A landscape with many valleys, sampled at points; each row gives a point and its height.
A ball rolls from a point to whichever of its 2 nearest points has the largest drop for the distance, and stops where none of them is lower. Distance is the straight distance between rows; heights are no part of it.
fufo: [167 149  87 111  96 181 120 160 231 141 165 126 154 135 113 109 131 139
  95 142 100 128]  h=2.63
lala: [153  95 149 146 102 135  98 131 155 149 138 150 195 115  48 159 135 125
 116 133  82 113]  h=6.87
Volar: [120 129  87  86 143 163 186 101 126 124 136  97 107 181 182  69 150  95
 113 156 121 106]  h=3.13
Dip: [ 84 100 180 114 147 103 133  89 105 127 104 109 155  96  42 131 140 118
 148 110 109 102]  h=3.37
mek: [115 153 159  94 154 165 162 187 217 107 111 100 161 153  69 113  87 118
 121 152 130 142]  h=6.80
Suf: [135 135  72  88 128  83 120 112  88 125 125 138 101 113 126 172  86 124
 126 131 165 111]  h=2.46
Rafet: [143 127 136 135 103 132 115 195 109 162 159 153 142 141  92 119 115 117
 101 113 125 128]  h=5.99
kaz: [145 155 183 154 138 185  78 155 200 118 146 145 147 132 116 135 114 133
 137  95  85 134]  h=4.44
nuge: [158 106  66  89 104 125 140  97 128 153 144 143 168 125  85 101 131 151
 135 134  93  99]  h=5.71
zada: [105 113 188 106 166 130  88  73 141 111 100 124 156  58  85 138 112 138
 138  83 132 121]  h=3.76
nuluz: [ 97 127 193 189 138 104 138 175  89 121 129 131 111 161 163 112 137  98
 115 145  98 181]  h=3.26
Vun: [142 130  69 136 129 106 137 135  41 135 151 123  98 173 100 163 166  61
 126 149 111  93]  h=3.86
Fulel: [117 118 107  68 110 121 183 132 176 113 113  99 140  93  73  81 114 131
 101 145 180 118]  h=4.53
Sab: [177 176 152 162 147  79  84 160 115 130 104 159 152 173 123 186 111 117
 176 162 128 147]  h=3.96
rek: [114 188 157 119 126 109 152 126 113 107  94 142 122 128 107 125 130 150
 185 118 182 152]  h=4.43
vot: [116 118 125 178 131 121 102 101 105 132 122 119  80 123 200 208 156 128
 119 125 157 109]  h=1.66
tela: [126 143 107 150 169  88 142 141 130 129 120 113 109 186 131 139  82  55
  67 180 105 134]  h=2.94
tup: [116 107 113 168 148 169 133  77 142  91 124 166  75  73 126 129  94 170
 122 101 146 138]  h=6.78
Kun: [128 163  93  94 120 122 158 141 113 148 162 126 102 153 113  53 127  85
 105 107 119 103]  h=4.97
les: [119 184 199 170 147 121 126  97 142  93  90 142 111 123 115 165 145 141
 191 109 159 135]  h=4.59
Ver: [129 160 142  92 108 113 105 125 135 137 136 129 152 109  88 131 121 129
 153  92 133  91]  h=3.50
rer: [152  80  72 114 127 128 131  50 173 139  96 120 170  72  98  93 130 162
 102 151 100 129]  h=1.99
Tamu: [101 128  87 141 118  74 125 135  41 133 104 100  81 120 124 152 188 100
 107 114 177 145]  h=2.73
kedo: [118  68 117 147 111 180 170 151 157 127 142 105 132 134 189  78 162 164
 102 157 105 165]  h=3.98
vetim: [125  45 147 108 122 165 115 115 119 169 131 112 195 130 126 112 137 160
 119 126  68 117]  h=2.93
pese: [130  76 165  92 127 192 117 135 181 159 136 117 179 119  82 109 141 149
 114 114  72  92]  h=3.51
bur: [142 154  97 102  62 160 142 121 118 137 158 143 111 114 138 116 161 155
 165  80 168  93]  h=2.52
Buf: [123 151 138 131 154 117 122 108 166 130 146 120 121 143 139  94  95 102
  96 122  74 122]  h=5.12
Bav: [ 93 103 137  88 130 156 183 144 183 116 118  87 143 130 127  97 136 141
 109 146 164 118]  h=4.28
kem: [118 132 113 155 123  88  96 115  87 157 155 131  98 120 132 109 138  95
  86  99  86 114]  h=4.45
Gog: [128 115  61  57 127 171 202 133 142 126 133 111 124 154 149  63 114 135
 122 153 142 115]  h=3.35
takel: [121 149  86 155  97 113 128 101 127 119 140 133 110 106 184 116 151 134
 122 125 152 150]  h=3.04
feb: [105 111 145  95 133 150 143 157 146 145 132  83 164 155 155 100 131 106
 101 145 129 130]  h=3.97
laf: [ 90 105 138 158 114  89 156 155  57 125 119 110 107 134  97 173 177 102
 120 138 169 109]  h=2.47
puvoz: [116  84 186 114 140 155 104 135  86 128 103 129 171 103 129 134 124 180
 173 100 149 170]  h=2.91
bimi: [120  80 109 144 161 178 156 120 113  94 112 153 115 117 120 147  65 176
 139 142 155 154]  h=6.53
fitud: [135 182 163  98 111 129 133 191 156 126 111 124 138 120 119 105 141 153
 157 108 212 142]  h=4.15
pemem: [154  75  79  87 122 117 163 157 140 142 132 123 130 136  93 138  86 111
  85 168 145  98]  h=2.48
tebul: [142 127 107  67  61 132 137 130 135 137 157 136 135 105  78 149 145 132
 165 109 155  57]  h=2.99
muma: [156 194 102 119 124 117 142 140  81 120 134 157  56 155 146 133 145 105
 168 115 203 120]  h=3.62
Femez: [131 163 111  96 122 151 135 159 157 142 157 145 119 120  96  53  99 138
 109  90 116 123]  h=5.21
Sosel: [ 99 119 142 145 170 124 115  57 160 100 120 117 108 107 138 113  91 134
 119 120  94 132]  h=4.74
babuz: [ 92 138 175 176 136 141 165 156 184 105 133 106 117 158 160 100 146 109
  91 155 105 153]  h=7.05
gaka: [102 138 160 109 130  64 113 106  90 140 111  99 160 135  73 179 152  93
 149 125 111  85]  h=2.96
mit: [135 141  94 186 123  85 109 122  58 119 107 143 112 134 158 159 156 140
 146 142 132 176]  h=1.80
Zomim: [151 176 180 112 139 135  78 173 136 164 146 130 127 165 183  87 108 103
 124  97  99 158]  h=5.60
bogu: [115 147 167 142 140 161 153 160 208 114 122 103 153 167 107  87 121 115
 109 168  82 171]  h=6.93
did: [127 119 139 139 104  98  79 110 104 159 153 125 131 102 180  95 159 129
 100  98  70 153]  h=4.81
gufi: [126 132 114  80 120 161 130  59 186 119 124 118 150  98 122 130 134 157
 153 117 125  93]  h=3.71
Kir: [141 200 100 134 113 137 131 120 108 132 174 152  76 147 163  73 153  86
 139  94 117 106]  h=5.23
fumun: [121 143  79 155 166  60 137 104 129 107  99 115 119 135 109 161  94 103
 110 180 122 141]  h=2.57
kugin: [ 91 110 103 111 119 122 179 100  77 120 123  93 121 155 164  98 171 103
 125 153 143 141]  h=2.72
muta: [167 149 117 168 104 103  85 158 113 151 128 146 153 130 173 155 155 141
 136 148 147 160]  h=1.14
vaka: [127 125 146 157 107 177 124 151 185 130 168 130  95 122 183 148 154 130
 117 108 145  75]  h=1.67
batu: [105  67 130 103 157 159 164 126 121 127 112 108 146 132 137  35 103 165
 102 134  98 170]  h=4.66
Pimo: [ 95 112 178 129 150  89 105  95 154 129 101  82 168 113 136 139 135 104
 103 135 103 124]  h=2.02
ped: [142  71  98 107 103 126 159 115 104 112 117 152 149 101  44 178 117 164
 167 150 137  99]  h=6.25
bute: [129 167 145 170 114 130 140 146 141 106 139 117 106 168 213  94 174  93
 123 155  95 166]  h=7.18
Lileg: [139 139  84 190 121  89 108 111  62 129 160 133  74 145 140 156 179  67
  98 128  79 101]  h=4.16
doso: [107 126  79 151 153  69 135  96  63 110  95 109 122 150 136 146 137 115
 130 161 107 165]  h=2.21
Buvap: [176 132 122 155 153 124 124 150 151 106 141 179 125 141  84 183  51 123
 135 144 111 102]  h=4.46
redid: [127 142 171 114 121 122  83 132 122 161 163 122 130 144 211  66 133 103
 105  87  46 168]  h=5.22
bipe: [128  93 150 172 145 104 117 154 116 135 117 133 159 150  89 189 101 111
 100 165 103 124]  h=6.44
zetum: [ 88 102 148 141 124 130 148 140  74 127 108 120 100 111 164 125 133 157
 118 105 193 179]  h=3.93
nefov: [111 103 134 129 148 185 133 126 156 113 151 144  90  85 144 110  90 170
 104  79 160 112]  h=6.70
pag: [ 83 111 100 131  86  94 151  76  63 133 102  95 140 114 147 116 202 135
 140 136 137 175]  h=2.33
kef: [156 127 166 147 100 140 128 184 146 117 141 161 166 132  49 174 128 127
 159 135 122 114]  h=6.69
giv: [110 135 155 154 125 157 129 122 107 135 159 135  74 149 194 164 156 119
 152 103 145  75]  h=0.99
Femed: [ 76  81 140 120 155 128 149 108 102 122 108 105 109 105 161  77 106 146
  96 116 131 170]  h=4.32
buba: [158 112 105  94  99 127 103 181  98 167 161 148 132  94 114 123  89 134
 105 102 165 116]  h=5.76
Libu: [131 161 166 163  91  69 102 105 125 131 108 127 109 104 195 120 217 129
 136 116 127 180]  h=3.34
vak: [ 87 105 101 123  89 116 167 103  75 122 113 126 126  82  93 100 156 165
 124 124 165 163]  h=1.92
vema: [136 163 126 152 170 103 108 153  95 127 130 149 109 163 153 139  81 105
 140 129 114 130]  h=2.34
bozu: [136 110  87 153  85 150 135 145 103 138 152 124 131 135 197  88 165 137
 106 151 128 166]  h=3.52
napir: [125 164 140 136 134 131 108  52 174 104 120 129 125 112 152 156 123 146
 163 109 124 102]  h=4.24
Melo: [128 105 169 160 134 204 121 136 222 113 145 120 148 115 137 110 143 147
 108 131  67 149]  h=4.80
dafus: [132 153  75 158 119  79 128 170  49 121 131 138  79 131 118 136 137  99
 100 136 172 147]  h=2.97
gude: [104 130 165 188 154 141 144 145 115 102 129 156 108 153 129 127 109 133
 149 132 106 141]  h=2.87
defu: [161 188 195 177 155  95  78 120 138 126  94 157 131 145 148 165 139 140
 191 126 129 154]  h=4.33
biva: [107 107 134 190 119 119 125 131 109 124 133 127 113 118 136 176 160 124
 105 141 146 102]  h=2.11
dilin: [128 154 159 144 144 127  96 134 154 122 105 106 132 124 204 164 129 136
 132 133 174 144]  h=2.06
naz: [131 168  66 138 138 118 148 133  26 111 148 148  48 152 137 112 130  82
 131 126 158 129]  h=3.27
somu: [139 113 147  49 137 176 138 166 184 138 132 104 165 165  79 124  85 125
 142 138 101 100]  h=6.59
Gop: [151 193 130 103  98 119 135 175 131 139 129 165  86 128 133 130 161 137
 172  98 231 123]  h=3.90
nik: [ 92 167 177 141 145  72 118 130 135 128 108  85 139 154 126 158 148  72
 126 140 116 110]  h=2.51
Lunov: [169  87 144  99  90 141 132 159 150 105 127 155 163  88  30 190 110 147
 168 127 156 108]  h=6.48
vova: [110  87  92 125 111 138 161  54 136 112  90 130 138  59  84  92 145 174
 118 130 141 159]  h=1.50
Zur: [130 155 162 133 148  75  90 125  85 128  96 128 168 148  95 189 115 117
 180 142 115 122]  h=3.49
zuvav: [148  52  93 134 145 164 153 116 130 140 106 161 140 103  97  55 113 181
  97 140  81 161]  h=5.00
Rig: [113 150 146 114 130 115  95  82 117 127 103 145 116  67  87 155 108 150
 157  70 168 125]  h=3.94
Suzig: [112 121 174 162 157  93  82  88 148 114  96 101 157  95 183 171 127 138
 123 137 124 168]  h=1.31
tad: [161 113 109 118 158 144 151 128 164 107 121 161 145 142  62 130  65 136
 134 154  88 112]  h=4.08
Tipof: [ 95 135 170 131 157 122 141 163  93 137 133  96 125 183 168 108 132  81
 121 143 119 141]  h=3.57
gezu: [123  85 189 172 124 137 107 158 143 138 133 129 182 126  93 148 139 127
 109 140  81 149]  h=6.65
reper: [142  79 106 114 136 179 147  56 197  98 107 131 156  97 113 168 124 171
 155 150 118  94]  h=3.19
nolup: [123 170  99 144 135 112 124  91 169 127 165 131  80 131 175  92 134  89
  96 109 103 105]  h=5.41
vemen: [125 132 181 119 119 176  96 126 183 143 166 120 160 125 118 151 146 133
 144  90  89  70]  h=4.00
Pibi: [137  85  86  97 101 124 131 104  90 147 130 126 160 100 110 151 133 162
 139 132 135 103]  h=6.00
siru: [103  91 120  82 153 158 151 105 121 127 119 127 106 100  97 100  85 153
 117  98 144 101]  h=6.49
mirid: [140 139 123 114 127 123  91 147 106 156 150 146 107  93 143  78  95 140
 102  79 147 148]  h=5.50
fepal: [150 182 100 178 158  78 110 137 107 120 140 138  89 180 170 140 114  61
 101 156 101 144]  h=2.78
vego: [156 108  79 135 132 170 173  92 184  94 117 158 135 133  91 125 114 164
 157 160  90 102]  h=3.68
zezen: [131 165 183  60 135 169 112 174 178 136 134  93 172 163 132 120 104 127
 164 109 128 124]  h=6.30
tel: [149  96  65  56 116 121 188 155 126 145 120  96 140 160 127 102 122 100
  88 187 168 113]  h=2.92
bugu: [174 162  77 101 109  71 112 146  70 136 141 130  96 160 105 192 145  64
 149 143 149  85]  h=3.48
Sosol: [168 138 105 148  73 145 104 154 125 152 168 157 139 125 143 157 164 148
 147 120 138 101]  h=1.90
doz: [141 164 108 122  98 168 124 150 227 117 153 115 126 108 153 124 146 141
 110 122 157 108]  h=2.18
mumir: [ 93 150 101  72 115 115 172 124 117 120 126 106 118 132  96  69 131 111
 123 125 161 110]  h=4.75
Gesez: [128  74 134 140 152 197 150 134 193 131 131 110 146 151 166  92 125 157
  99 160  63 150]  h=4.42
fos: [138 175 100 148 126  80  88  75 102 130 105 132  91 119 202 150 149 146
 162 124 152 177]  h=2.42
mezi: [141  73 119 125 158 163 130  78 179  99  88 133 185  81 104 114 123 167
 129 163 111 163]  h=2.55
reset: [152  99  79 149 129 142 124 110 119 133 142 153 148 114 124 101 104 165
 118 143  81 147]  h=5.33
zume: [160 183 139 134 145 133  94 118 185 106 140 159 119 110 114 162  77 130
 141 110 121  89]  h=4.89
feti: [114 106 172 147 132 158 117 117  87 124  93 148 119  84 162 126 115 194
 165  87 172 203]  h=3.46
tun: [145 165 177  88 144 119  80 164 143 154 126 111 175 172 136 117  80 109
 137 122 119 144]  h=5.97
Napep: [102  81 100 106 143 142 177 101  86 118 117 139  89 129 100 150  98 152
 141 135 149 104]  h=6.29
nemi: [135  70 161 109 138 161  82 126 121 144 124 129 201  96 118 137 106 163
 136 112 114 138]  h=2.25
Futod: [138 172 183 134 168 114  99 163 139 145 116 119  93 172 216 146 144 109
 145 122 166 125]  h=2.60
topa: [125  98 166 140 121 129 138 192 126 158 150 128 152 175  78 171 116  92
  91 149 111  89]  h=6.23
gaz: [145 143  79  94 108  92  95  97  62 140 138 134  88 121 121 201 151 105
 162  98 161  74]  h=3.02
rol: [153 107  53 112 124  94 159 163  80 114 141 153  94 135  94 163  81 122
 127 163 151 108]  h=1.89
disig: [129 188 160 147 129  78 106 144 112 139 114 131 100 135 179 103 169 109
 134 112 159 160]  h=3.01

Call two points neighbours if one is among the 2 nearest of the other. Go from one point of each pair to the other, from neighbour to neighbour, staying as low as possible. Name the highest point that can't be avoided.
reper, gaka: nolup
Suzig, muta: Libu
giv, nemi: Melo
reper, rol: Gog
gaka, giv: les
vema, mit: tela
